A landscape with many valleys, sampled at points; each row gives a point and its height.
From any point a ball takes the steepest step (drop divided by distance) to one of its 2 nearest points. It stops when none of these is lower. Distance is the straight distance between rows; heights are no part of it.
z909 height 655: [ -4  38 -27  48 -30   1   9  12 -47  17   1  37  22  11  20  -8  25 -13
  21  32  24  55 -17 -25 -26  39  26  -5  38  -3   6 -15 -12  49 -37  20
 -10 -34  -3  -6   9  -3  27   0]
z373 height 621: [ -4  17 -19   8   5  12 -10  -1  -1  -3  -2  20  15   1 -10   2  22 -14
  -5 -22  -4 -33 -43  36  -9  12   6 -26   5 -12  22  -5  15 -15  29  17
  12 -24 -16   1  -1  12   7  -9]
z751 height 374: [ -3 -39   5  -4  33  -9  12  19   2   8 -47   1  -7  -5  -9  14 -26 -30
 -17  25 -44 -17  13   9 -15  11  -6   2 -21 -56  -5 -44 -35  13  13   9
  34   0 -11  42 -34 -25  14  26]
z878 height 670: [ 38  34 -21  75  11  32  13 -21   7  15  -6  59   6  16   2 -14 -17 -16
  -4  19 -13  13 -13 -25 -35  25  47 -23  13 -20  22  17  -3  18  58  34
  -4   6  -7 -14  10 -20 -39  13]
z952 height 662: [-11 -14 -20 -35  -2   6  -7  11  31  47  -3 -14 -16 -45 -50  23  -1  -2
  20 -10  -2 -35 -13 -24 -27  -9 -13  12 -31   5  35   6   9 -43  46  36
  41 -39 -43 -44 -16 -30 -17 -24]
z835 height 389: [  7  21  21  14  16  24  15 -46 -57 -16  24  23  20  -5  29 -28  -3  41
 -15 -12  27  -5 -15   6  28  -1  10 -17  -6  -7   8 -12  16  15  25   9
 -28 -25  16  23  18  -1  16 -20]
z971 height 496: [ 26  34 -21   4 -28 -13  11 -12  29 -15  25  12  22  10  19   7  18   3
  32  -4  17  11   8  38  23  -8 -17   5  -4  15 -15 -56   0 -23 -16 -28
   1   7  10   9  29  26  31 -40]
z938 height 680: [-36 -36  32 -13  -8  -5  17 -25   4 -25  33 -51 -47 -12 -15  17  -3  23
  44  -8 -14 -34   3 -24  31 -11 -15  20  14   4  -9  -1  29  -8  -5 -61
  20 -12 -21 -11 -18 -22  35 -25]
z11 height 828: [-18  39  -7  22 -14 -44 -14  12   2   9 -11   2   0  21  -1 -14  -2   2
  24 -12   9  57  -1  -1  -6  20  36  16  45  -2   6 -28  10   7 -15   1
 -23  15  22 -22 -12  12 -24  -2]
z474 height 308: [ 21 -12  43  15  28   0   5 -49 -45 -15  -6  18  30  53   0 -30  -9 -15
  -6   4 -10  21   9  -6  14 -25 -12 -28   0  14 -15   4  13  26  12 -18
 -34  -3  31  30  22 -10 -13  28]
z177 height 226: [  4  47 -24   4 -21  -5   8  25  -5  -6  -7   9  14 -33  32  -1  11  18
  53  13  -9  21  51  20 -12 -20  25  18  22  15   3 -10   9  -4 -37   6
 -13  45   0  -6  -7  33  32   9]
z319 height 437: [ 19   3 -33  20  -5   3 -22  -8  55 -18  -7  40  -8   5 -10 -22  45 -27
   0 -11 -14 -36  -4  23 -14 -48   3 -19 -10  44 -31  51  18 -17  23  -5
  21  37 -10 -24  22  44  17  16]
z411 height 744: [ 33  21   7  30 -40 -23 -22 -19  26 -13   0 -26  -7 -17  25 -15   3  19
  11  -3   0   5  -1  19  16   2  10  -8  31 -19 -37 -16  35 -35 -12 -46
   9  52   6 -10  -9  27   3  -8]
z757 height 435: [  0 -32  26  11  -4  -8   1 -35  41 -13  -1  -9 -12  17  -3  -9  -7 -32
   1  29   2 -24   5  22  34 -12 -17  -6 -29  -5 -44 -32  -4  -8  15 -49
  20  -4  11  36  15  -4  29   2]
z641 height 472: [  2  13   8 -23  29 -12  -1 -10  44  13 -10 -29 -20 -20  -7  38 -17 -34
  -6 -16 -19 -49   8 -16  -7  -3   4  24  20  -9  33 -32  -2  -2  22  -4
  34 -22 -12 -13 -23 -17  -1 -36]
z677 height 446: [  6  39  -1  18 -21  31   0 -18 -36   6  16   6   7 -27  40 -22   4  53
 -22 -15  37  -2 -42  -8  15  26   3 -10   5 -33  17  -3  -9   2  -3  33
 -22 -19  14  18   5 -10  43 -33]
z771 height 663: [-47 -20  63 -40 -11 -14  32   7  -3 -12  28 -28 -45 -20 -25   8 -16   6
  48   9  12 -16  23 -44   4 -40 -11  48   9  21   3  30  24  23   7 -18
  -1 -11 -17   6 -26 -14  34 -22]
z576 height 575: [-49 -11  10 -16 -35 -34   1  27 -18  -2  -1 -21  -8   4 -28   4 -13  22
  48   1  -2  25   7  -6  18  13   0  28  17  -4 -14 -26  13   5 -20  -8
   1  -7 -18   6 -36  -7  24  10]
z46 height 590: [ 12 -21  -9 -46   4  11 -16 -37   0  -2   3 -27 -36  -9  27  -3  -3  -1
 -69  -6 -29 -61 -15  15   8  27   8 -31 -15  -3  15 -10  -6 -17  24 -25
   9 -43  -3  12  27   3  -5 -43]
z738 height 785: [ 18 -13  -9  12 -30 -20 -22  10  15  31 -48 -13  -5 -26  -1  -1  -9 -14
  -4  -6 -23   1 -17   3  -5  36   7 -12  -1 -39  -2 -28  15 -36  25   6
  37  -9 -24   8 -37  -6   9   1]
z843 height 717: [-25  10  42 -29  44   1  29  11 -18 -28  23 -11  -4  32  -4  10  -9 -20
   7   2  -5 -32   9   2   9  -8 -11  14  10  23   9  -8   4  17   6  -5
   8 -17   9  30  -2  -4  13  -9]
z649 height 365: [-28  -4 -15 -11  48 -15  -4  39 -17  16 -32  -2  22 -10 -59  19 -10   2
  -5 -25 -13  26  17 -11  -9   1 -38  14 -21  10   3  -3 -20  -1 -10  60
  20   2 -37 -14  -5 -42 -71  44]
z347 height 566: [-16  14  -3  -8 -17   6  22  18 -26  20   6 -13  -8  21  10  22  -7 -13
   4  47  16  22 -10 -46 -16  58  -4  29  -5 -14  17 -43 -50  62 -16   2
   5 -48  -7  16 -21 -15  50 -12]
z358 height 584: [-13  23  -2 -38  -6   2  13  20  46   0  41  -6   3   7   6  21   1   9
   8 -34  35 -18 -19   4  31  -1  -4  28   8  12  29 -24 -12  -3 -12  13
 -10 -18   1 -10   8  20 -21 -34]
z191 height 398: [  6 -27 -21  -6   7   6   1  36 -13  14 -19  12  25  -7 -47  46 -27  -3
 -24 -40 -29  26  32  -2  -2  16 -39 -15 -39  19   5  -7 -27   2  20  43
  31   2 -25  -8   7 -24 -58  43]
z926 height 816: [  5  22 -26  21  -9 -58 -17  20  36  24 -40 -18   0 -15  -1 -18  -1   8
   5 -20  -2  51  -5 -21 -16  51  28  31  18 -13  -5 -26  16 -35   0   3
   2   9   9 -32 -38 -15 -50  -4]
z93 height 895: [-15  12 -49  38 -23  13  13   3   5  -9  20  11  -2  35 -26 -12  47   0
  40 -39  24  -2 -38  15  27 -29  30  -5  29  -2  -5   2  31   3 -14 -17
 -24  21  10 -40  24  33 -17  -5]
z963 height 674: [  4 -15  41 -13  17  -2 -16   8   7 -27 -20 -19  -6  21  -6  -8 -18 -21
 -18  15  -1   9   2  -4  14 -34  -5  -7 -21   3 -39  29 -16  14 -18  -4
 -13  17  16  24 -14 -10   9  34]
z872 height 673: [  8 -19  19 -49  40  33  -5  33  40 -27   8  15 -14  -8 -16   8  14   0
 -23  -9   7 -41  -3   3  15 -66 -11  24 -20  26  -3  57   4  -1  20  32
   8  -7 -16 -25  17  18 -38 -21]
z660 height 868: [-38 -18   1   5 -32  -4  -7 -30 -22 -16  40 -22 -11   8   9 -19  24  26
  12 -33  24   8 -28  15  45   3 -23 -16  28  -7 -15 -10   8  -8 -46 -46
 -29 -23   8  -4  27   5  18 -16]
z350 height 495: [ 18  33 -22   8  28 -42  -1  13 -14  43 -39 -12  29 -22  40 -16 -13   1
 -14  41  10  36  -2 -17 -40  37  21  41  12  -6  13  -2 -15  15 -40  16
 -10  27  19   8 -21 -34 -11  11]
z169 height 881: [ -7  11 -20  40 -19   6  -8 -38 -24 -15  28  -6  10  23   0 -25  52  25
  22 -40  13   3 -33  26  28  -1   1 -37  18   0 -16 -17  45 -19   2 -26
 -12   1   4 -24  23  23   2 -18]
z268 height 343: [ 30   9  36  28  33  13   9 -49 -41 -17   8  22  27   9  19 -35  -6  15
 -39 -13  -9   5   3   4  -4 -23  14 -39   1   9   6  25  20  18  22   2
 -40  -2  31   9  18   0 -23  12]
z76 height 505: [ 39  14   5 -34  -1 -19 -16  15  47  16  -1 -27 -29 -46  11  22  10  -1
 -10 -17 -13 -56   7  -4  -8 -18   6  42  37  -9  12 -28  24 -30  29 -18
  38 -11  -4 -36 -19  18  15 -70]
z388 height 301: [-22 -73  -9 -25 -30  24   2  -9 -19 -25   0   7  18  12 -21  12 -29   0
 -17 -42 -16  -4  21  11  32  13 -19 -41 -36  43 -22  55  16 -21  17 -22
  -1   7  -2  17  26  11   9  19]
z604 height 473: [-13 -35  18 -45  10  23  35  37  25 -11  21  17 -23  24 -44  37 -19 -50
  32 -20  -1  18  31 -33  11 -33 -42  -7 -19  26  16  23 -33 -14  29  34
  54 -11 -33  -1   5 -19 -14  15]
z18 height 630: [ 28 -36  -4 -35  10   1 -16   0  12  13 -32 -35   0 -30 -35  22  -2   2
 -70 -25 -34 -24  -1  10  -9   4 -31 -15 -73  -1   7   2 -19 -24  -1  22
  25  -8 -19  -3   4 -32 -31  11]
z946 height 594: [-23 -13 -24   2  -9  15 -13  27  10  -1   8 -14  -8  -5 -26  -8  23  18
   5 -14   7 -43 -45  18  -4 -16  19 -14  -2  -7   4  28  46 -27  13  23
   2  -5 -29 -35 -17  25  -5 -12]
z541 height 422: [ 33  27 -19  -2 -23  11   0 -15  43 -14  15  19  18 -21  33  -1  -2  -7
   0  -3  -3   1  24  44  14 -30  -4 -14 -27  18  -1  -8  -7 -13 -37  -2
 -18  24  16   9  34  34  20   1]
z250 height 558: [-12  -8  27  12  25 -21 -21 -16 -15   1 -16 -26  -9 -12  24 -14 -11  39
  -1  28  11 -23  21  18  24  14  12  27  13 -34 -18 -27   1  32 -18 -25
 -23  53  20  18 -38   0   0  10]
z48 height 413: [-31 -22   8 -41  -9  20  38  16  36 -11  29  12 -24  21 -36  17  -5 -41
  47 -17  15  -7  -1 -36  27 -29   4  14 -12  38  18  22  14 -11  44  21
  19 -25 -28  -3   2   7 -12 -12]
z821 height 350: [ -5 -45  35  43  19 -11   1 -86 -37  -1  10   6  27  36   8 -28   4   0
  18  23  -2 -14   6  -1  30 -12 -35 -13 -17   1 -47   1  10  10   7 -40
 -16 -14  21  43  26 -31  15  28]
z722 height 761: [-16 -43 -14 -13  -2   4 -12 -14  -4  -8 -14   6 -23  12 -35  -6  30 -27
 -35 -56 -20  -7 -12 -17  11 -17  18 -36 -12  45   9  72   8 -13  10  -2
 -31  19  19 -35  26  36 -53  32]
z167 height 563: [  6   0 -30  -7 -23  12 -19  37  18  15  -1 -10   0 -47   5  -1  23  52
  11 -19  10 -32 -31  18 -20 -40   9  13  14 -28   3  22  51 -51   3  12
  21  13 -25 -62 -20  30  15 -42]
z79 height 536: [ 26   4   3  35 -16   4 -10 -24 -36  29 -27 -14  18 -25  60 -13  13  60
  17  12  28 -14 -18 -22  -1  40   6  12  26 -71 -12 -22 -33  -2 -36 -32
 -25  27   1  23 -40  13  40 -30]
z256 height 635: [-34   9  34 -43 -14 -13  12  45  15  13  20 -15 -19 -27 -11  11 -18   3
  35  35  37  11  -3 -34 -13 -38   0  51  -8  15   5  10  14   2 -13  29
  -4 -22 -19  -8 -14 -20  18 -21]
z735 height 261: [  7 -53  11  -8 -12   4   8 -23 -35 -16 -17   1  29  16 -28  13 -42   7
 -28 -41 -22  19  34   5  21   4  -9 -42 -27  19 -12  19   7  -1  13 -26
 -30  13  21  26  -8   5 -22  30]
z545 height 627: [ 11  36 -29  14  -8   0 -13  12 -53   9  -3  46  19  34  12  -3  11 -29
   1  58  18  52   9 -16 -37  18   9  -7  22  16  14  -4 -38  73 -18  37
   0 -18   8  15  30 -10   7  27]
z294 height 620: [  3  15 -12 -24  18  17 -16   8  22   6  22   3  18   0 -16  11  16  16
 -31 -44  28 -17 -28  21  27 -12 -13  10  -9  -4  23  -9 -27  11  -1  43
 -21  -5 -10 -17  24  25 -72   7]
z214 height 681: [-28  25 -12  35 -42 -16   1  19 -58  32 -22  -1   9   3  14 -16  21  16
  13  17  16  59 -20 -46 -12  58   5  11  35 -31  -4 -18 -20  40 -54   5
 -21 -34   0  -7 -23  -3  47  -1]
z997 height 742: [  9  25  20  57 -34 -11  -7 -42 -33  11  24  -1   9  20  20 -16  -3  13
  32  34  29  56   2 -35  25  34  28 -17  20   0 -25 -31  35  12   6 -19
 -29   0  18   6  -2 -13   1   4]
z212 height 629: [-18  -6  -8 -16 -12  -6  -8  14  17  11  -4 -22  12  -3 -29  14  -9  -4
 -17 -33  12  13 -24   1  15   0  -1 -12 -36   0  14  13  -3 -13  -6  42
 -19 -11  -9  -5 -11  -9 -37  21]
z831 height 430: [ 11 -38   2 -32  14  12   9  42 -11   1   0  -6  12   0 -44  77 -40  -5
 -29 -47 -25  -2  42  -3  -5  -5 -65   6 -47  22   9  16 -24 -14  18  20
  45  10 -18   7  10 -22 -47  10]
z399 height 401: [-25 -36  26 -25  17  23  46  32  -8 -16  26  12 -26  45 -18  10 -15 -51
  52  -5 -14  23  36 -31  12  -7 -32 -21 -26  35  -5  18 -21   1  25  19
  48 -18   5  40  -6 -28  34  20]
z476 height 314: [ -5  40 -40  25  -9   2   7  42  26 -19 -15  31   1 -34   5  -7   2  15
  56   5 -20   8  30  20 -22 -37  42  19  10  14  -5  17  18 -16  -7  29
  -6  58 -11 -25 -16  29   9   2]
z389 height 390: [  9  14 -27  21  13   6 -14  34  53 -14  -7  53  10  -4 -25 -10  15  -8
  20   0  -9 -27   9  23  -8 -58  23  14  -5  22 -24  42  19   7  32  24
  -1  47 -21 -26 -15  35 -15  13]
z213 height 751: [  7   4  -5  14  28  12  11  -6  18  10  16  -1 -12  11 -35   1  32 -31
 -62 -42  -4 -17 -27 -15 -17  -6  35 -16   1  13  30  62  -7   4  28  -4
 -39  22  36 -33  22  27 -76  25]
z245 height 606: [-48 -39   5 -27 -35 -25  12  45   6   5  -7  -3 -22 -20 -50   7 -42 -12
  50  -2 -14  17  23 -21  -8 -20  -7  21 -11  -2 -13 -10  18 -13  13  -1
  38 -14 -32  10 -34 -12   9   8]
z900 height 429: [  7 -19  29 -32  58  -8  22  21  31   0 -30 -30 -18 -18 -22  29 -27 -25
 -30  16 -29 -45  26 -10 -17 -15  -3  45 -17 -37  12 -26 -27  11  15   4
  32   2  -8  22 -18 -32   3  -3]
z605 height 729: [ 41  11 -53  15  18  31 -22  -8  22   3   9  16  -2 -18  11  -2  30  26
 -69 -25 -14 -53 -23  46 -19  -6  14 -25  -7   4  23  47 -19  10   4  22
 -22  35   2 -42  27  36 -48  14]
z882 height 532: [ 12  10   0 -35 -19 -22 -18  31  23  10  -4  -4  -7 -53 -17   2   8  30
  13 -12   3 -25 -16   2 -19 -38  -7  39  28 -29   2 -12  28 -36   6 -15
  32 -17 -27 -36 -28  12  17 -56]
z693 height 494: [ -5   9   4  23 -12 -18 -17  25 -24  -5 -27  -6  -5   7  44  -1  -2   5
  40  69   5  26  22  -2   5  57  10  35  34 -25 -32 -52   5  20  -8  -8
  26   0  -8  19 -26 -16  39  -5]
z369 height 497: [ 14  26  13  12 -20   9   1 -17 -30   0  12 -15  11 -18  46  -9   3  41
  -8   5  26  -8 -19  -3  18  35 -13   2  16 -42  -1 -19 -24   7 -31 -21
 -15 -13   7  28 -17   3  59 -39]
z633 height 391: [-26 -42  11  13   7 -11   2 -73  -7 -15  17 -22 -15   9  10 -16   4  -3
   3  33 -10 -39 -15  18  41  11 -43 -12 -16   3 -39  -5   5 -14  12 -68
   9 -22   4  32  37 -16  23  -3]
z100 height 743: [ 24  28 -18  23  21   2   1  -3  23  13   8  15   3 -19  -5  -7  25  -4
 -42 -32 -12 -30 -12  19 -36  -9  31  -6  19   9  36  45   5   1  18  -1
 -18  40  22 -44   2  34 -48  19]
z491 height 371: [-14  24   0  16  47  -1   7  22 -21 -14  -8  37  14  50 -28   1  19 -25
  10 -15   7  19  -5   1  -6 -17  16  -6  19  14  16  28 -14  35  -1  44
 -24  30   4  -8   9  11 -58  37]
z855 height 610: [-11 -48 -20 -57 -12   6 -18  -9 -12  13 -12 -30 -21 -23  -5   5  -8  17
 -71 -28 -30 -47  -7  11 -11  16  -6 -31 -42   8  22  15   3 -30   5   0
   9 -38 -16  -1  18   5 -22  -6]
z887 height 764: [ 40  23  -4  27 -27 -12 -15  16  18  -1 -32  -5  10 -17  28  -1   8   9
   6   2  -8   8 -10  22   8  16  15  -4  34 -32 -22 -36  29 -39  11 -15
  22  17 -18  -7 -19  15  13 -26]
z993 height 537: [-15   9  16   0  -9   1  23  -9 -32   7  -7 -18   6   3  -1  11 -21   6
   7  20   7   6 -11 -28   4  44  -4   9  -9 -36  12 -34 -29  16  -9 -11
 -11 -40  -3  33 -33 -17  48 -15]
z807 height 636: [-34 -32 -15 -28 -19 -18   0  38  16  34 -19  13  -3 -47 -56  10 -24 -10
  34 -12  -3   9  -4 -13 -25 -30 -13  12 -29  -4  12  18  17 -34  19  34
  33 -25 -39 -21 -29 -30  -1  11]
z38 height 700: [-25 -26   8 -56 -14  15   6 -36  27 -16  15 -48 -55 -20  13   6 -23  -6
   9 -18  -2 -46 -22 -24 -19 -30  -2  -6  22  30  30  51  28  -3   9 -22
  10 -36 -15 -40   7 -14  17 -46]
z711 height 291: [ 42 -49  -4   9  -9  -1  -1 -34 -29   8 -37  -4  23 -10 -31  17 -59   5
 -63 -36 -38   4  18  -8 -29  21   2 -43 -33 -11   9  14 -13   1  23 -23
 -22  15  20   5   1 -16 -22  25]
z743 height 492: [ 11 -11  28  10  12  -8  13  -8   1  -1  -2  19  -6  39  17  -7 -20 -40
   6  62   0   9  19  18  15   5  -6   4 -19  -3 -33 -69 -15  19  25  -8
  14  -1  24  53   9 -24  23  10]
z331 height 637: [  1 -12 -12 -24   7   4 -28   4  32  -5   9 -12  -7 -55  52 -15  -9  31
 -44 -26   6 -43  -6  43  -9 -13  -8  19  10 -21   6   5  10 -20 -26 -10
  -1   2   6  -6  -8  15  11 -22]
z146 height 460: [ -6  24 -12   8  24 -27   4   9 -31  28 -30  -2   3  10  -6 -10 -25 -20
 -12  35   0  65   7 -45 -52  56  32  23  -1  -5  31   7 -17  20 -23  22
 -23   2  22   1   6 -46 -46  40]
z71 height 324: [ 26 -35  22   8  16  -5  10 -21 -30   6 -46  11  20  -2 -19   8 -35  -9
 -36  -1 -42  11  24  12  -7  19  -1 -25 -21 -46   3 -35 -15  18  30   2
   0  -4   8  32 -21 -27  -9  24]
z426 height 651: [ -3 -23  10 -19 -21 -14 -27  -5  18  -7 -20 -34  -4  -9 -14 -13 -13 -10
 -38  -4  10  -7 -29  -2   2 -15   2 -22 -21 -11  -1  36 -11  -9 -24  10
 -21  -5   0   8  -3  -1 -11  21]
z945 height 315: [  0  56 -28  45   1  11  27 -17 -32   0  10   3   7 -29  34   0  21  17
  51  26 -14  35  67   1 -31   7  39 -14  14  24  26   1   7  -9 -17   0
 -33  52  33   4  -4  36  16  22]
z119 height 273: [  8  54  -7  27  16   7  16  -2  -7  -4  12  28  18  15  12  -3  14 -24
  16  26  10  29  38   1 -31 -13  23  -8  16  41  19  33 -18   7 -26 -10
 -31  50  45   2  27  31  15  23]
z162 height 682: [ -9 -10  -9 -48  -9  14   6  -6  27  27  10 -48 -29 -23 -11  22  -4   3
  -6 -19  11 -46 -22 -25 -30 -18   2   1 -14  14  41  42  18 -36  25  23
  13 -37 -33 -41  -3 -19  -6 -34]
z700 height 530: [ 15  13  17  23   7 -16 -18   5 -43  18 -22  -9   7 -10  53  -9 -12  21
   9  67   3   8  31   1   3  46  30  29  19 -27 -25 -33   0  35   1  -7
 -16  32  19  27 -29 -10  24   5]
z197 height 855: [-16  -4   8  16 -33  -9  -9 -48 -27  10  24 -14   6   4   8 -27  -3   9
 -15 -26  26  22 -29  -2  19   2   7 -23  19 -26   4   9  -4  10 -48 -19
 -51 -11  33   7  14   6  11   7]
z126 height 698: [ -6  -5  32 -40  55  30  19  37   8 -46  15  15   2  36  -6   7  21 -12
  -5  -6   7 -25   7  -4  16 -48 -16  12  -5  34  -7  43   3  11  10  32
  12  -1  -3  12  11  11  -4  -3]
z66 height 433: [  0  13  33  10  31 -12  10  19 -27   5  -8  11 -11  47 -27   4 -10 -42
  -7  37 -10  81  27 -41 -48  21   9   2  10   6  20  22 -31  12  -2  14
 -12  14  31   4  21 -21 -45  40]
z195 height 406: [ 15  24  41  15  51   4  11   3 -23 -14 -18  32 -12  73 -34  20  32 -38
  -9  -7 -17  65  19 -31 -32  -9 -10 -11   9  20   9  34 -23  25  -7  19
 -11  34  23   8  28   0 -54  25]
z441 height 597: [ -6  -8 -11 -14 -14   5  -8  24 -51   6   0  31  -9  37  11   2  -1 -33
  11  68   8  40  14 -21 -16  48 -16  10  -1  -9  13 -30 -53  74  -7  22
  13 -59  -1  40  16 -25  20  19]
z933 height 323: [-29 -40   9  10 -26  24  40   6 -32  -1  23  11  -2  26 -13  20 -33 -18
  27  -2  -8  30  21  -6  15  16 -31 -39 -31  19 -17   2 -19   2  11  -6
  17 -16   6  44  -3 -23  59  27]
z514 height 842: [  5  33   9  11  -9 -19  -2 -22  -8  17   8   1  25  16   1  -9  -9 -11
  -7  -9  31  38  -9  -2   6  -1  27  -7  24 -10  17 -14 -15  21 -29  -1
 -46   6  39   3   8  16 -15  18]
z966 height 538: [ 27 -16  13 -14  16   5 -12 -37  13 -35 -11  19  10  26  -2  -9   8 -27
 -46  -1  -9  -8 -28  34  12 -36 -37 -37 -16   6 -12  16 -33   2 -23 -18
  -3 -10   5  13  51   5 -10  -3]
z982 height 510: [ 29 -18 -14   6  20  25 -17 -33  14 -30 -14  33   2  51   0 -22  43 -29
 -50 -16  -6  -6 -34  15  11 -23 -16 -46 -19  32 -23  52 -12  -6   8  -2
  -9   2   9 -15  55  21 -29   4]
z152 height 477: [ 26   5 -25  30   6  16  -6 -33  36 -25   3  35  14  30  13 -33  26 -20
 -15  -4   4 -19 -12  36  -8 -23  10 -38 -24  42 -25  52   3 -22  15 -10
 -13  31  25 -12  50  27   8  15]
z535 height 352: [-38 -55   0 -42 -19  29  31   9   2 -17  27 -14  -4   9 -32  30  -3  -8
  14 -49  -5 -23   2  -8  29   2  -1 -22 -32  45  10  38  28 -26  28 -10
  17 -22 -20   6   7  18   0 -13]
z896 height 539: [ -4  21   2  -3 -18  -4  14  17  24  -9  31   9  13  34   1  -2  15   1
  37   3  36  20 -16  12  31   0   4  13   6  27 -17 -43  21  -7  -4  -9
  -3 -11   8  12  17  20   0 -22]
z991 height 696: [-19  11  40 -15  16  -2  -7  17 -10 -16   1   5   9  11   1   3  -5 -14
   9  35   7 -11  15  13   2 -23  -9   3  12   8 -19  10 -10  24 -25  -5
   1   3   7  31 -20   3  46  23]
z968 height 583: [-20  -1  19 -19   5 -22  -9  24   3   1  10 -41 -12 -22  31  -4 -15  57
  18  17  17 -32  27  15   3  -3   4  64   9 -34 -11 -40 -10  16 -23 -18
  -7  36  23  15 -40  18  24 -19]
z424 height 667: [ 24  -6 -36 -37 -13  30 -31  -1  39  -2  13  14 -21 -46  52  -6   8  22
 -58  -9 -16 -59   2  60  -8 -14   5  -5  -8  13  14  10  -2 -18   5  -3
   9   3  -4 -29  29  34  -6 -38]
z410 height 646: [ 24  18 -29  62  16  13   8 -34   1  10   0  61  19  33 -18 -14  21 -23
   2  -4 -17 -13 -24  25 -19   7  23 -43  10  -6  14 -10  15  11  62  13
   8  -6  -7  -7   2  17 -23  10]
z21 height 600: [-36  10  19 -22 -29 -19  14  55  -6  -6   2  -7 -20   4 -13  -1   8  16
  59  29   8  33   2 -24 -14   1  -2  50  38   0 -15 -28  17  17 -28  -2
  13 -28 -28 -19 -23  -9  37 -28]
z173 height 531: [  4   8 -18  -1   9 -29 -10  26   3  50 -39 -25  26 -22  21 -18  -9  14
   3  40  15  28 -14 -21 -15  22  12  49 -21 -19   2 -13 -31   9 -49  12
 -11   4  -7  29 -46 -33  20  11]
z189 height 723: [ 25   3   0  12 -19 -10 -26 -20   7 -30  34 -29  -6 -19  36   1  21  56
  15  -7  11   4   3  24  41  -3 -33  -3  36 -34 -42 -28  33 -32 -35 -55
  15  39   6 -27   5   0  26 -22]
z591 height 894: [ -6  -5   2   9 -29 -11   2 -10 -20 -14   8 -15   4  23 -21  -7  26   6
  23 -25 -12   3 -23  15  19   9 -22 -31  30 -12 -14 -37  38 -38   7 -44
  36 -24 -32 -17  -5   8  35 -14]
z139 height 702: [ 17   4 -62  -8   4  57   3  -6  18 -21  19  20   4 -28  45 -11   8  33
 -38 -35  -5 -33  -4  58  -7 -13  12 -26 -20  -5  32  17 -10 -14 -16  26
 -26  15   5 -22  28  40 -11  -2]
z41 height 648: [  8   5   3 -43  18  25 -14  22  46   4  27  -3 -18 -25 -23  26   5   6
 -29 -16  32 -47  -7   8  13 -48 -26  16 -12  13  15  30 -26  -5   4  32
   5  -4 -38 -45  33  10 -59  -4]
z990 height 572: [ 13  -6  -9  26 -18 -16  -6   8   3  36 -59 -27  16 -20  33  -3  -4  20
  20  27  15  10 -33 -18 -18  33   7  33  19 -57 -21 -22 -33 -12 -40 -19
   2  20  -8  19 -49 -11  25 -13]
z172 height 718: [ 32  36  20  57   5   3  -7 -34 -22  23   6  42  28  23  41 -27 -19  -3
  13  55   6  39  19 -33 -18   9  37 -12  12  14  -9 -27  27  19  27   4
 -16   4  23  10  13 -17  -8   6]
z74 height 699: [-13  -1   5  -4   2  10  -3 -32   9 -37  58 -49 -37 -21  36  11   9  37
  18  -6  -3 -40   5  24  31   4 -23  11  27  -6 -18   1  31 -22 -16 -62
  24   0  -5  -8   8 -12  33 -41]
z536 height 331: [-38  20 -15  -6  38 -32 -13  37  -7   6 -32  22   8  14 -38 -11   1 -18
   7  -7  -9  26   4  -9 -26   7   5  24  11  19  21   6 -14  20  -8  59
   2  14 -19 -22   2 -24 -65  51]
z663 height 444: [-22  22  11  37 -22   0  10  11 -45  -4  28  -8  -9  -1  30  18  23   3
  35  73  10  19  16  -7  15  46 -21   0  22   4 -38 -28  14  45  -7 -26
  30 -15 -11  29 -20 -17  66   5]
z929 height 612: [ -6 -27   2 -21   8  -6 -25   4  41   7   3 -44 -19 -49  35 -15 -10  50
 -21 -21   8 -46   2  16  10  -8 -12  51  13 -45   0 -30   9 -15 -17 -35
  -5   8  19  -5 -36   7   6 -39]
z464 height 340: [ 24  29 -11   5  -3   6   9 -20  14 -19   1  16  24  -1  21  -5   4 -14
   7  26  -6  25  51  18  -9 -37   6 -12 -21  48 -12  21 -26   1 -52   0
 -38  35  41  21  18  32  28  31]
z697 height 388: [-39 -13  15  32 -20  18  27   2 -47  -5  32   0 -16   6   1  11  -8 -11
  40  35  -7  31   3 -10  23  43 -17 -34  -7   6 -19 -16   7  11  17  -4
  38 -31 -15  29 -11 -27  58  14]
z658 height 804: [ -1  11 -38  -1   2 -35 -28  24  40  41 -42  -7  14 -28 -14  -9  16   6
   3 -19   0  19 -22 -10 -12  32 -10  29 -10 -16   4 -29  17 -36   3  34
  24 -12 -25 -29 -39 -20 -35  -6]
z999 height 695: [ 42  46  20  50  22  26  18 -22  10  13  12  57  21  33  21 -18 -18 -23
 -12  47 -11  42  19 -39 -29   0  39 -16  14   9  17   4  -4  14  31   9
 -22   9  17   0  28 -14 -32  19]
z930 height 565: [ 36 -19  21 -31  23   5  -9 -31  14 -18   0  -5  -1  14   0  11 -10 -21
 -53  -2 -14 -30  -9  21  24   9 -26 -15 -27 -12   8 -24 -31   2   5 -21
  -1 -38   1  21  34  -4 -22 -18]

Call two points neighbours if one is among the 2 nearest of the other. Go from one point of each pair to the other, from neighbour to neighbour, staying as low as possible. Name the highest point that can't be avoided.
z735, z576 => z514
z177, z119 => z945
z536, z474 => z990
z735, z933 => z604

For each start below, name the point where the ball stops.
z605 => z933
z93 => z119
z990 => z536
z347 => z474
z11 => z576
z172 => z735
z250 => z933
z882 => z735
z855 => z177
z74 => z576
z38 => z576
z358 => z119
z722 => z177

Write out the way that a ball takes from each point below.
z169 => z660, z197, z514, z11, z926, z658, z738, z887, z411, z189, z74, z938, z771, z256, z21, z576
z213 => z100, z605, z139, z424, z331, z929, z968, z250, z700, z693, z663, z697, z933
z441 => z347, z993, z369, z677, z835, z268, z474
z214 => z347, z993, z369, z677, z835, z268, z474
z79 => z369, z677, z835, z268, z474
z997 => z172, z999, z878, z410, z373, z946, z167, z882, z76, z641, z900, z751, z71, z711, z735
